Points, in no order, along strands that fork, close into loops and pass close to each other.
Two points are linked if the straight distance between their rows is under 50.5. Some points are linked to none.
<1350>: [ -3   0 -15 -19 -23   5  18   4 -13  -7  21 -11 -10  12 -11  -2   0  -7
   0   4  -3 -15   6  11  -2  -7  -1  18   6  -6  -1  -3  16 -10]
<1133>: [  8 -12 -28 -17  -3  16  -5  23   2   4 -14   7 -17  -3 -19  27   5  19
  11   2  -9 -10   5 -12 -10 -12  -3   3  -9  -4  21  -9  10  -1]
<666>: [  6   0  13  12  11 -13  19   6  -5  -9 -10   5  19  -8  15  -1  -4  -8
  -2  -6  -2   6  -6  -1  -3   8  -3 -21  -3  10 -27   6  -8   0]
<308>: [  4   6 -12   7   5  18  -2  24  -1 -11  -4  -8   9   2   9   1   9   9
  18 -14  -2   1   0   0  -6  -5  18   0  -1  10  -3   5  20  -6]
<587>: [ -2 -11   6 -16  -2   3 -18 -22  13  20   6  12 -30   6 -10 -11 -18   4
 -15  15  -7  -5   3 -13   6   4  -4  -1  -5  -3  19  -2   0   9]
<1211>: [ 13  -3  -6  -9  -2  11  -2   6 -10   7  -3  -5  -1  12   6  -2   5   0
   3   4  -1 -14   6 -11  12 -14   3   8 -13  24  -3   7  17  -3]
<789>: [ -2  -4 -18  -2 -15   3  14  18  -5  -7 -15  -2   3 -14  -9   6  -4   3
  -2  -8  -2   2   4  16 -16  -1 -13  -5  -8   5  -5 -17  -1  -6]
<221>: [ 17 -13  16  -7   3 -10  -1 -10  -6  10   9   7   6   1   1   8 -13  -7
  -7  18   2  -7   1 -19   4 -15 -11  13 -16   3  -2   5 -11  -1]
<1113>: [ -7   2   8 -11  -6   2   6 -11   5  -2  30 -10  -2   6   9   2   2 -11
  -7  14  -1  -5 -14 -14   5  -8   0   9 -13 -16   3  14   6  -5]
<729>: [ -7  -7 -20 -10 -13  15  -1  16   2  -2 -12   7 -21  -4 -20  -3  -7  18
  -8  -5  -5   3  11  16 -18  13  -1  -2  -2 -12  15 -22  13  -7]
<816>: [-14  -4  18   9   3  15  11   7  16   0  -4  10   0  11  12  -8  11   1
   7 -13 -17 -10  -9  -9  14  11  15 -17 -12   2   4   3   6  -5]
<704>: [ -9  -1 -17   8   6  -2   0   4   1  -4  -9 -17  -1   4 -14  20   0  -2
  10   8   5 -15  10   1  21  -1   6  18   2 -26  -1   0  -6 -10]
<942>: [  5  16   7   6   7   2   5   2  -2  15  -3  -7  17  -4   2   9  11 -23
  21 -11  13  14 -18  11  -4 -10  -1  15   6  16  -5  -7 -19   5]
<1231>: [ -8  -3  18   3  12 -12   9 -16 -11  -8  18   8  -8  10   4  -2 -24 -23
 -10  10   0  -7   4   4  16  -7   1  -5  11 -27 -19   3  -1  -7]
<759>: [ -2   3 -11   1  13  -5 -18  -2  16   0   9  -5   0   5   0  15  10  16
   1   6   6   5  -3 -14   3   7   7   9  10 -12  17  11  -5   5]
<778>: [  4  12 -10  20  20 -14 -18   3 -14   4 -12 -15  22  -2  10  -2   9  -7
  19  -1   5  11  -4  10   1  -7   5  13  10  -2 -12   0 -20  -2]
<4>: [  5  -5  23   9  13 -18  28  -6  -3  -7  12   8  10   2  17 -12   0 -16
 -12  -5  -5   1 -10  -2  -4   8   3 -21  -4   4 -30  15  -6   7]
<117>: [ -8   7 -10  -4  11  -1  -2  -2   1   9   4   1  10  -2 -15  16  15   1
   4   4   4   5 -11  17 -11  14  -9   9  18   0  15  -8 -15  -6]
<550>: [ -3 -13   7   2  -7 -15  -1  -3  15   6  -7  17 -15  -3 -11  -2 -18  -4
  -7   4 -11   4   2  -7  -1  16 -14 -17   2 -11  -2  -3 -16   7]
<988>: [  6   7 -15 -14  -2  14  -4   3  21   7  -9  11  -5  -7 -14  20  12  19
  -1  -9  11   7  -3 -20  -5  -2  -2   6   0  -4  35   4  -3  25]
<605>: [ 20  -8  10  17   6   3 -14   3  -8   0 -18   3  14  -3   1   4 -12   7
   8  -5   1   3  10 -13  12 -14   5   5  -7   0  -7   8 -10  -2]
<230>: [ -5   2  21  12  17 -14 -12 -10  18   8   9   6  -3   5   1 -14  -5   2
   1   2   0  11  -6  -9   9   2   7  -1   2  -6  12  -1 -15  13]
<556>: [  0   5  -1  -7  -5  10   7   1  -2  -3  24  -8   9   3   3   4  10  -7
   1  -4   0  -1 -16   2  -4 -10  -2  17  -3   1   6   2   7  -2]
<311>: [ 12   9   4   7   8 -27  -4 -18 -20  15  -1 -11  19  -7   7   7  10 -16
  17  15  13  16  -2   4  -9  -9  -7  21  -1  -5 -12  -9 -37  -2]
<1134>: [  3   0 -16  -8   6  -2  -4  12   2 -11  -2  14  15  -8  17   7  -1  14
 -14   5   1   0  -5  -3 -19  12 -18 -25 -11  20   3  -3  20   0]
<834>: [-13  -3  18  13   8   3  19   1   5  -8  -5  12  -9   0   6  -9 -13  -6
 -13  -9  -9  -6  -9  16   9  16   9 -28  14   3  -7   3  12   0]
<841>: [-23  10  -5  10   3   3   4   7  11  -3  -8 -19  10  -2  -2   2  10   6
   3 -10   6  -6   1  17  15  13  13   7   3  -8   3 -12   0  -8]
<833>: [ 20   8 -11 -13  10  -6 -21  -9  -5  17  -9   5   8  -3  11   8   8  -2
   6  12  20   0   5  -1  -9 -15 -14  16 -15  27  15  -4  -1  16]
<1406>: [-15  22  -9   5   6   5  -3   7   9   0   5 -22   5  -5   5  -3  20  -4
  14 -11  15   9  -5  14   5  -2  14  18   0   2  -3  -9  -2   1]
<850>: [-11   5  27   4   0  -4  15 -17  12   2   7   8 -15   4 -15  -8 -16 -15
  -6   1   3   1  -2   4  15  12   3  -8  22   0  -3   0  -7   6]
<1264>: [  1  12 -14  13  10   0 -12  10  -6   8 -14 -20  14   1   8   6  22  -2
  21  -8   8   1   0  15   5  -7   6  23  -6  -2  -1  -9 -10  -4]
<1346>: [-10  -6 -16 -13  -1   8 -14   6  11   3   1   1 -26  -1 -14 -13  -6  19
 -13   0  -1   2   8  15  -9  13   3  -5   4 -13  26 -18  11   1]
<278>: [ -5  -7  -2  -6 -19   9   0   9  -7  -5   7  -3 -10  16   5 -18   2  14
 -13   9 -16  -9   7  -5   5   9   9 -17  -8   4   5   7  22 -15]
<1332>: [ 16  -2  10   5   3   3  11  15 -11  -6   5   2   0  12  19 -10   6 -11
  20 -18 -18  -4  -6 -14  -3  -4  14  -9  -3  18 -29  20   9   5]
<277>: [  7  -6   9   9  -4  15  -2  15  13  11 -13   9   9   5  -6   7  12  16
   3 -15 -13   2 -11  -4   7   6   5   3   0   3  21   7  -7   4]
<417>: [  3  -1 -15  -2 -11 -16  -6   1  -6  13  -5 -13  -1  -7  -6   7  13  -5
  10  13   9   2   1  20 -14 -11 -17  19 -16 -14  12 -11 -18   4]
<861>: [-10  -4 -16   5  -6   9   8  10 -12  -6 -15  -6   4 -12 -14   6  -4  -1
  -1  -7  -2  -1   3  27 -10  -8  -8   7  -8 -21   0 -19  -6 -13]
<827>: [  5  -2 -15   2  -9  -8  -4  -5  -1   6 -12  -7 -13 -11 -29  15  -8  -4
  14   2   6   5   9  -2  -8 -13 -12  15   9 -27   3   0 -26   2]
<20>: [ 13  -8   1  -6  -2 -11   4  -6 -12  11  -7   1  15   2   1  20  -5  -9
  -1  19  -3 -12  -1 -12   6  -3 -19  10 -15   7  -9  -1 -16  -7]
<241>: [-16   0  -2  -7  -4  13  16   5  -1 -13   1  -4 -15   4  14 -20   7  16
 -14  -9 -13  -6   4   1   7  21  26 -30   8  18  -7  -6  31  -5]
<1424>: [  7  -5  -5  -9  -6  20   1   7  18   6  -8  12   3  -3  -9  23  12  21
  -1  -8  -8  -3  -6 -25  -3   1  -1   1  -1   2  22   9   0   8]
<696>: [ -1  -2  -8   8  -2  -7 -10 -15  -8  11  -5 -15 -19  -9 -27  15   7 -11
   9   4  14  10   6   9   3 -15  -8  22   8 -48  15   1 -31   2]
<290>: [  9 -16  17  -4   9  -9 -12 -15   6  11   8   8  -6  -5  -1   3 -27   3
 -10  24   5  -4   4 -26  12  -2  -1   6 -11  -9   3   3 -12  -3]
<1050>: [ 19  -4  -3   0   4   8  15  18 -17  -2  -8   1   2  12  17  -8  11  -7
   6  -9 -15  -9  -8  -7   1  -5   6 -17  -3  35 -32   7  20   4]
<77>: [ -6  -5   0   1  12   0  13  -3 -12 -11   9   7  -8   4   6  -9 -13 -11
 -17   5  -7  -6  -1  22  -1   7   1 -24  19   3 -10   2  21  -8]
<952>: [ 18   0   1   7  -1  -5  -5   0 -24  -4  11  -4  13   4   9  -6   4 -15
   9   3  -2   9  -4  10 -16 -19 -11  12   5  -3 -11   4  -9  -4]
<977>: [  8   8   6   0   1  -2  -9 -11   4   8   3 -13  -7   2  -4  -7  -1   0
   5  -1  15   3   2 -13  15  -7   8  21   8  10   6  10  -7   8]
<784>: [  9 -11  15  16   6  -7 -18  -3  -3  -5  -6   1   5   9   9 -12 -11   8
   0   7  -5   0  12 -14  19  -4   8  -2  -4  -5  -6  10  -1  -6]
<67>: [ 12  -9  14  -1 -11 -13  12   4 -17  -4  11   0   5  11  11 -13  -6 -15
  -4   7  -4  -7   4  -8   7 -12  -5  -4 -20  -8 -29  12   4  -7]
<1265>: [-14  15  20  10   2 -12   1 -12   4 -10  12 -12  -1  -4  -5 -12  -7 -14
   4  -4  15  11   5   8  12  -3   5  10  12 -17  -7   5 -11  -1]
<943>: [  8  10 -16  -7   0  12   4   3  -2   7 -13  -5   3 -11  -5  28  10   1
  20  -5  16   1  -8  -2  -8 -19  -4  26   1  23   9  -4   2  12]
<176>: [ -7  -8   1 -20 -10   6 -14 -16  14  13   5  11 -20   1   2 -12  -7   8
 -26  14  -5  -3  -2  -8  -2  11 -11 -16 -15   2  20  -3  11   9]
<649>: [  2   0   0  12   7  14 -10  26   0 -15  -1   3   4   8  12 -13  10  17
  13 -17 -11   7  -2   0  -8   3  17 -18   6  -4   0   8  18 -10]
<155>: [-14  -2  21   1  -8  -7   3 -15   9 -14   5   9 -19   5   4 -20 -19   5
 -11   1 -11  -1  10  -4  15  13  17 -23   9 -10 -10  13  22  -4]
<65>: [ -2   2  20   5 -17   6  15   8  11  -5  -5   5   0  -2   3 -13   2  -7
   5 -21  -3  -2  -2  -6  -1 -12   1   1 -20   1 -10  12  -2   3]
<1417>: [  8  18  18   4  12  -6  -6 -14  -6  22  -1 -14  16 -12  -3   3  10 -19
  14  -5  33  11  -6   1   6  -8   6  30   8  22  -8  -4 -21   7]
<820>: [-20   8  22  11   6   0  17 -13   5  -9   6  11 -10   3   3 -21 -10 -10
  -6 -11  -2   2  -1  18  18  15  14 -14  25   5  -8  -3   9   5]
<325>: [ -5   3   8   3  12  -9  24 -10  -5  -9  24   5  -8   2  -1   0 -14 -30
   5   2  -3  -2  -2   6   3 -11  -4 -12  13  -9 -23   4  -6   2]
<379>: [ 16   3   7  13   1   0  20  15 -18   0 -20   9  24 -10  15   6   1 -13
   5 -17  -4   6 -10   3 -17   1 -15 -13   5  21 -25  -1 -14   2]
<1441>: [ -7   8  -4  -9  -5  10   9  -5  -3  -7   1  -6  -2  -1  13 -28   2  13
 -18  -9   1   1   6   6   1  15  11 -17   9  28  -2   2  22   5]
<265>: [  1 -11 -14  -1   7   7  -3  -1   1  -2  -8   8  -4  -8  -8  16 -24   0
  -7  13  -6 -10   2   0  -3  -1 -15 -14   0  -6   1  -2   3  -8]
<16>: [ -1 -13  12  -6 -12   8 -14   3   3   0   4   1 -24  15  -2 -23  -4   9
   2   3 -19  -7  13 -17  14   0  12 -14  -7  -9  -2  14  14 -11]
<1363>: [  0   8  -9   6  14  -1   5  -4 -21  -5  17  -3  10  10  -4   9   1 -13
   8   5   0   2   2  23   2   1   4   6  39  -6  -2  -8   1 -13]
<1115>: [-11 -14   6  -4 -17  13 -16  -8  13  -5 -11   8 -27  -2  -5  -6 -14  32
 -16   2 -15   1   7  -9   7  13  15 -24   4  -2  12  -1  31  -5]
<419>: [ -2   5  18  -3   5 -10   8 -13  13  -5  22   6   9  -8   6   3 -11  -5
 -15   1  10   9 -11 -14  -7   3  -5 -12  -8   0  -6  12  -8   8]
<898>: [ 16  10  15   9  -5  -5   3   0 -24  13   9  -6  15   6  10  -1  12 -26
  19  -5   5  15 -10  11  -5 -24  -3  26   0   8 -15  -2 -16   0]
<1071>: [ -8  -2  23  13   5 -20   3 -15   3 -13   3   3  -5   4  10 -19 -18  -4
 -11   2   1   2   7  -7  11   9  18 -22   3  -6 -19  12   9  -2]
<505>: [  4   8  12  -5  -1  -5  -1 -13  17   6   9   6   9  -9   1   3  -4   0
  -3   2  15  12  -5 -22 -10  -5 -12  11 -11   2   8  10 -17  16]
<772>: [ -4   9  -1   5  15  -2   0  -9 -15   4  13  -5  11   1  -9  11  13 -12
  11   6   5   6  -5  23  -7  -7  -5  15  26 -10   4  -2 -17 -13]
<612>: [-11  -4   8   4  -3 -14 -24  -8  13  -2  -4  -2   1   2   1  -6  -7  18
 -17   7   0   0  -1   4  12  18   9  -5   5 -11  10  -1   5   0]
<1004>: [ -3   1  12  22  17 -16  -8  -4   2   5  -8 -17   3   0 -10   2  11  -9
  21  -3   4   8  11  -3  17  -3  12  15   2 -27  -7  -4 -38   2]
<388>: [ 10  -1 -23 -12  -9  -6   0  17  -6   2 -10   7  11  -5  15  20  12  -7
  12   7  -8  -2  -4   2 -26 -13 -26  -2 -29  13  -1 -11   7  10]
<627>: [-10   3  21   6  -6  21  26   4  11  -2   0   5   1   3  10 -12   5 -10
  -1 -21  -7  -4 -12  -6   6  -1   8  -9 -15  16  -8   5   4   7]
<519>: [ -2  10  19  11   1 -10 -13  -9   6  -4  -2  -2  19 -12   2 -10  -3   4
 -12  -7  23  22  -4   0  -3  10   2   3   7   3  -6   0 -10  11]
<562>: [ -8   8 -15  -4   6   7  11   7  -2   1   0   2  18 -17 -11  18  12   9
   4  -4  14  12 -13  19 -29  12  -7  10  18  11  12 -20  -5  -3]
<846>: [-25   1   8  -4   4  18  17  -5   1 -11  12  -5 -18   7  12 -12  -8 -11
  -4  -6 -12 -15   9   9  19  -1  16 -23  -1  -9  -7  -1  27 -11]
<1368>: [  8 -10  -2 -13 -16  15  -2  10  -6  -8  -3  10  -8   1   4  -7  -6  22
 -12   1 -12  -3   5 -14  -3   9   0 -25  -3  18  -1   6  30  -3]
<947>: [ -8 -14  -4   1  -7   2   5   7   6  -4   4  -2  -2  -2  -8  14 -13  -1
  -4   4 -13  -9  -3  -2  -2   1  -8  -7 -10 -26  -2   3  -1 -11]
<1144>: [ 15  -7 -12 -14  -4   4  -7   3  -5   6  -3   0  10   8  11  10  11   6
  -3  11  -3 -11  -3 -18   1  -3  -8   7 -11  26   7   8   9   0]
<1341>: [-12  -3  -9   9 -11   2  10   2  -2  -6  -2  -3   3  -6 -13  13  -3  -9
   2   5  -9  -1  -3   9  -6   0 -15   4   2 -31   1  -7 -14 -16]
<1300>: [ -1   4 -27 -15 -19   7  23  10 -12 -12  16  -9  -6  -1 -15  -1   0  -3
  -1  -6   3  -3   5  10 -19   2  -5  18  10  10  -2 -13  15  -4]
<891>: [-10   9   9   8   3   2  13   1  -1 -10  14  -2  -9   3 -10 -11  -9 -21
  16 -12  -4   3   4  13   3  -6   2   2  15 -16  -8   0  -6  -5]
<1445>: [ -1   8  -4   6   9  -8   0 -17 -17   7   1 -13  19  -7  -5  20   7 -16
  16  18   8  10  -9  13  -5 -13 -13  13  14 -11  -6  -2 -26 -11]
<318>: [  2  -2   1  10   6 -12   2 -13  -3   7  -9   0  -3  -6 -22   6 -14 -11
   6   6   2   7   4   6   3   0  -7   9  19 -11  -2  -1 -31   3]
<420>: [ -7 -15 -21   4   5   7  -4  10   1   1 -13 -11 -11  -2 -19  27   4  10
   1   5  -2 -16   4   3  20   3   7   6   2 -25  12  -8  -6 -10]
<5>: [  4 -16  22  -7   5  -9 -21 -19  17  18  -1  18 -26   3  -4  -7 -22   8
 -17  17 -10  -3   3 -25  16   9   6  -4  -4 -12  12  -3  -4   4]
<219>: [  3  -4 -12  -9  -4   3 -21  -1   7  12 -11   1 -14  -3 -12 -13   3  13
 -12   1   8   3   9  11  -1   9  -4   0   2   3  26  -9   4  13]
<500>: [ -1  14  10  12   0 -10  -3  -9  -9  -6   7 -11  16  -8  -2  -8  -2  -6
  -3  -5  17  13   0  10  -2   4   5   9  13  -4 -15   6 -10   0]
<302>: [  1 -16 -20  -6   1  17 -14  11   1   9 -11  -2 -21   6 -18  15   1   3
   6   2 -10 -16   9   0  10 -11   4   8  -7  -5  17   0   7  -4]
<758>: [ 14  -2 -25  -6   3   7 -15   2  -5   3 -14   6   6 -13 -11  32   4  20
   1   2  16   1   4  -1 -19 -12  -6  13  -1  -4  25   2   1   2]
<621>: [  9   6   8  12   7   4   6  15 -11 -13   9   6   2  13  17 -21   7  -3
   9 -17 -14   0  -4   0  -4   6  17 -13  12   5 -13  18  12  -1]
<859>: [ -6  10   4  -8   5  11  -6 -12   3   9   3   0   0  -4   9 -19   8   2
 -14  -5  13   3  -6   9   5  12   5  -2  11  34   8  -6  10  13]
<700>: [  4  -7  -4  -2   0  -9  12   0 -21   4   1   2  18   8   2  15   8 -13
  -7  12  -9 -20  -9   1   7   2 -14   8  -5  16 -16  -3  -5 -12]
<98>: [  6   4  -9  -7   1  20   1  15  -2  -3   4   6   7   3   5   3  10   5
   4 -12  -6   2 -10   8 -16  -6  -3   5  -4  13   9  -2  10   1]
<1124>: [  4   4 -30 -17   6  16  -2   4   6  -1   5   4   0  -9 -10  25   3  22
  -1   1  13  -1  -6   0 -27  -4  -6  14   4  10  25 -10  10   4]
<93>: [ 10 -10  10   2  -5  10   8   4   0  -2  -7  20  -5   4   4 -11 -10   5
  -3  -6 -14  -2   2 -13  -1   4  -1 -18   3  16  -2   8   9   3]
<104>: [  9   5  11  -2   5   5 -16 -10  -1  16  -9   2   1   3  15 -24   8   5
  -7  -7   1  -1   7  -7  15   6  12   3   4  30   5   2   7   9]
<251>: [ 17   0 -10 -18  -7   7 -20   6   9  13  -5  16  -7  -2   2   1  11   9
   5   0   1   8  10 -11 -13 -17 -16   5 -22  -1  30   3   7  22]
<201>: [-11  -6   6   1 -14   2 -26 -18  17   1  -7   0 -20  -4  -5  -5  -9  28
 -20   5   0   5  -3  -7  11  17  19  -7   6  -7  19   2  21   4]
<826>: [ 14   1  -7   2  -8 -10  19  11 -26   5  -9   3  20  -1  11  14  17 -15
   7  -9  -6  -2 -15  15 -22  -8 -19   2  -5  24 -25  -7  -7   3]
<182>: [ 12   6  15   3   2 -10  -8  -6  10  14   0  10  16 -11  -3   4   3   4
   5  -1  15  21  -3 -13  -9   0 -11   8  -3  -4   8   3 -38  18]
<543>: [ -3   1  10  11   5   3   2  12  18   2 -11   6   5  10  -2   1  12   4
  11 -12 -14  -2 -10  -5  11   9   9  -4  -3  -5   4   1  -9   0]
<937>: [ -9   1 -14 -11  -8 -11  -5  -3   2  -1  12 -15  -4   2   2  -2   4 -14
   1  14   7  -5   2  14  -3  -9 -11  13 -18 -22   1  -3  -4  -3]
<112>: [ -8   1 -11 -12  -1  -9   2  -8   0   2   1  -8  -5   1  -4  -3  -8 -10
  -6  10  10 -13   2  17  -2   1 -14   5 -11   4   1  -8  -2   2]
<504>: [ -3  -1  -7  -5   3   0  -4  -5   8   6  -8   1  -4  -7  -5 -10  -4  -1
 -10   0   9  -1   3  13  -1   7  -6   2   4  17   8 -12   3   9]
<571>: [-24  -3   5  -6 -18  12   0 -14  11 -14   8   7 -34   2  -9 -17 -16  13
  -8  -5 -16   0  11  -4  11  13  22 -21  13 -12   1   1  35  -9]
<1303>: [  5  12  18   8  15 -15  -5 -16  -1  12  -1 -12   5  -7  -1  -4   1 -14
  11   7  25   8   5 -11  18 -11  11  27  10  10  -6   1 -24   4]
<839>: [-10  -6   9   4   2  -9  11 -11   8   2   3   7  -2  -5 -12   2 -17  -9
  -4   7  -1   3  -4  10   7  16  -7  -9  19  -2  -2  -8 -20   2]
<907>: [-20 -11  -3   4  -7   9   0  13  18  -7 -14   8   2 -13  -7  12  -4  23
 -16   0  -6  -6  -5   4   0  22  -1 -20  -7  -9  14 -16  17 -12]
<119>: [ 18   6  11 -10   4  12 -11  -7   2  17  -6  14   4   6  20 -19  10  11
  -7  -8  -7   5   4 -24   3   1   4  -9  -2  33  14   6   8  16]
<394>: [ -3   8 -28 -13   3  11  15   7   5  -6   3   7  13 -17  -8  30  12  13
   3  -5   8   6 -12   4 -36   2 -11  13   1  13  15 -19   2  -1]
<1079>: [ -4   4   9  13   2 -12 -20  -6  15  -4 -12   1   9 -13   5 -10  -7  20
 -18  -1  13  16   3   0   5  17   5 -10  10  -2   5  -5   1   5]
<1110>: [-33  -4  12  -4  -6  10  15  -1  -1 -12  15   6 -16  21   7  -6  -1  -5
  -9  -1 -19 -24   7   5  17  12  18 -25   0 -24  -9   5  34 -16]
<776>: [ 12  -3   1   3  -2  -9   0   5 -18  -8  15  -4   7  18   9  -5   1 -10
   2  10  -8  -5   4   1   2  -5  -3  -1   3 -10 -18  14   5 -11]
<1302>: [ 15  -4   2   0   0   6 -23   8   7  10   0   1 -10   4   2 -17   0   3
   6  -1  -4   8   9   0  -6 -17  -8   3 -18  -4  18   3  -1  10]
<1100>: [  3  -9  14   6  -7  -3 -13   6  -5  -6   7   0 -10  15   0 -14   0   0
   5   4 -14  -5  11  -7  11  -4   2   1  -7 -18  -3  10   2 -14]
<727>: [-11   6  12  -6   0   3   2 -11  12  -3  16  -8 -12   5   7 -17  -6  -7
  -4   6   1  -5  -2 -10  14  -6   7  -8 -16  -4   0   7   8   1]
<144>: [  2   6  -8  20   7 -15 -10  -1  -2   1 -18 -21  -4   1 -10  11   6  -4
  23  -3   4   3  14  -2  16 -11  11  22   6 -30  -4   2 -21  -1]
<66>: [ 13  -2 -12   4   6  -3 -13   6   0  11 -10  -1  -1  -4  -3  -3   5  -5
   8   1   0   3   4  11 -11 -16 -12   7 -17  -8  12  -8 -13   5]
<480>: [  3   3 -23   0  -5  -1 -13   9  -4  -9  -9 -11  10 -10  -8  18   8  24
   6  -1  16   3   1  -5 -15  -5  -4  15   2 -13   9   6  -3  -3]
<160>: [  6  -2  16  -2 -16  -5   7   4   0  -7  -1  -3  -1   3   6 -13  -8 -12
   0  -7  -3  -3   5 -13   2 -21  -2  -3 -31  -2 -22  12  -2   1]
<295>: [  9   5   1  20  15 -20 -21  -5  -9  10  -8 -12  10  -7   0 -10   8  -4
  15   3   8  14   6   2   0 -10  -2   8   0 -11  -7  -5 -35   3]
<828>: [  8  -1 -13  -8  -2  12  13  14 -17   0  -1 -11   8   9  13   4  14   0
   2  -7  -8 -15  -8   1   2  -6   6   1  -2  35 -17   4  27  -2]
<483>: [ -6  -1 -28 -12  -9   7  -4   8  14  -5  -9  -7 -16   0  -9   4   4  17
   2   5  -8  -8  11 -20   0  12   3 -11  -2   7   4  -3  15   7]
<1214>: [ 14   0 -12   0  -5  -8  -5  15  -3   8 -10   5   7   5  10   3  12  -7
  14   3  -6   2   3   9 -18 -16 -16   4 -19  13  -3 -10 -10  11]
<1288>: [  3   3  -2  -4  -1  -4   6 -10   7   1   5 -11  -1   0  -9  18  -3  -7
  12  11  11  -4  -4 -18  14  -5   2  21  11   4   3  11  -5   2]
<474>: [ 21   5 -11  -9   1  -7 -22  -5 -14   3  -1   1  14   2  15   5   4   9
  -3   7  17   4   7 -12  -6  -3  -4  10  -1  28   2  13   5   8]
<558>: [-12   0 -27 -15 -11   9  18  16   3 -11  -4  -1  -8  -9 -16  -1  -4  13
  -6  -5   6  -3  12  12 -20  11  -3   4   1   8   5 -25  13  -8]
<81>: [-16   3   6 -10  -8   9   3 -11  19  -4   9   5 -10  -4  10 -15  -8   1
 -17   1  -4  -5  -5  -7   3   7   2 -25 -15   4   5  -2  13   2]
<1451>: [  1  -2 -14   0   9  -2  10  -4 -17 -13  10  -2   6   3  -3   5  -4  -3
  -8   3  -6  -6  -3  15  -7  11  -2 -10  31   3  -7   1  11 -11]
<1035>: [ -3  -7  30   8  13 -22   9 -11 -13 -13  13  12  -3  14   9  -7 -23 -14
  -4   6  -3  -5  17 -11  20   0  13 -14  10 -23 -26   8  -1  -9]
<15>: [  9  -9   1   1  -8  -5   8   6   2  -4  -7  16  -9   1  -3 -11 -12   6
  -5  -3 -11   4   0   0 -13  11 -16 -27   6   7  -4   3  -2   5]
<1114>: [ -1   0  34   4   6 -18  13 -14   5  -1  24   4   8   1  13 -14  -5 -10
 -11   1   5  12  -8  -4  -2   7   5 -10  -3  -1 -15   3 -16   9]
<1401>: [-23  13   3  -5   2   9  17  -4   6 -15  17 -14 -14   8  11 -13   2 -13
   0  -9   3  -7   6   4  12  -8  19  -6  -7 -11  -6   2  20  -4]
<404>: [  6  -3 -19 -13   0   1   4  15   5  -4   0  15   9 -11  14  14   4  -1
  -6   8 -10  -2  -8  -3 -25  -5 -26 -17 -27  11   2  -2   8   4]
<1030>: [  3  -3 -10  -7 -10   0  18  10 -18  -1  -8   1  26   0   4  26  15  -7
  -3   2  -7 -14 -14  14 -12   1 -17   5  -8  18 -10 -11   2  -9]
<557>: [-20   1  -4   7  -2   7   3   8  12 -10 -16  -1  11  -8  -3   8   5  23
 -13 -11   3  -1  -6  10   4  25   6  -5   0   1   6 -15   5  -9]
<967>: [ -2   2  -9   6  -9  -6  -6   7   7 -11   3 -10   3   1 -11   4  14  15
   7  -7   8   8   3  -7   1   7   8  16   9 -20   9  10  -5  -2]

A piece is all that can be reached along the links. How many separate loops has the piece of each point below (a circle has one, a figure eight two, a Y none), and how many tips (points with one link)?
<543> => loops 0, tips 7
<4> => loops 0, tips 3
<1300> => loops 0, tips 6
<571> => loops 1, tips 0

How many points has the smallest loop of links through each point below? Write 0 if it is on no loop.
<1265> => 14
<5> => 0
<394> => 0
<789> => 0
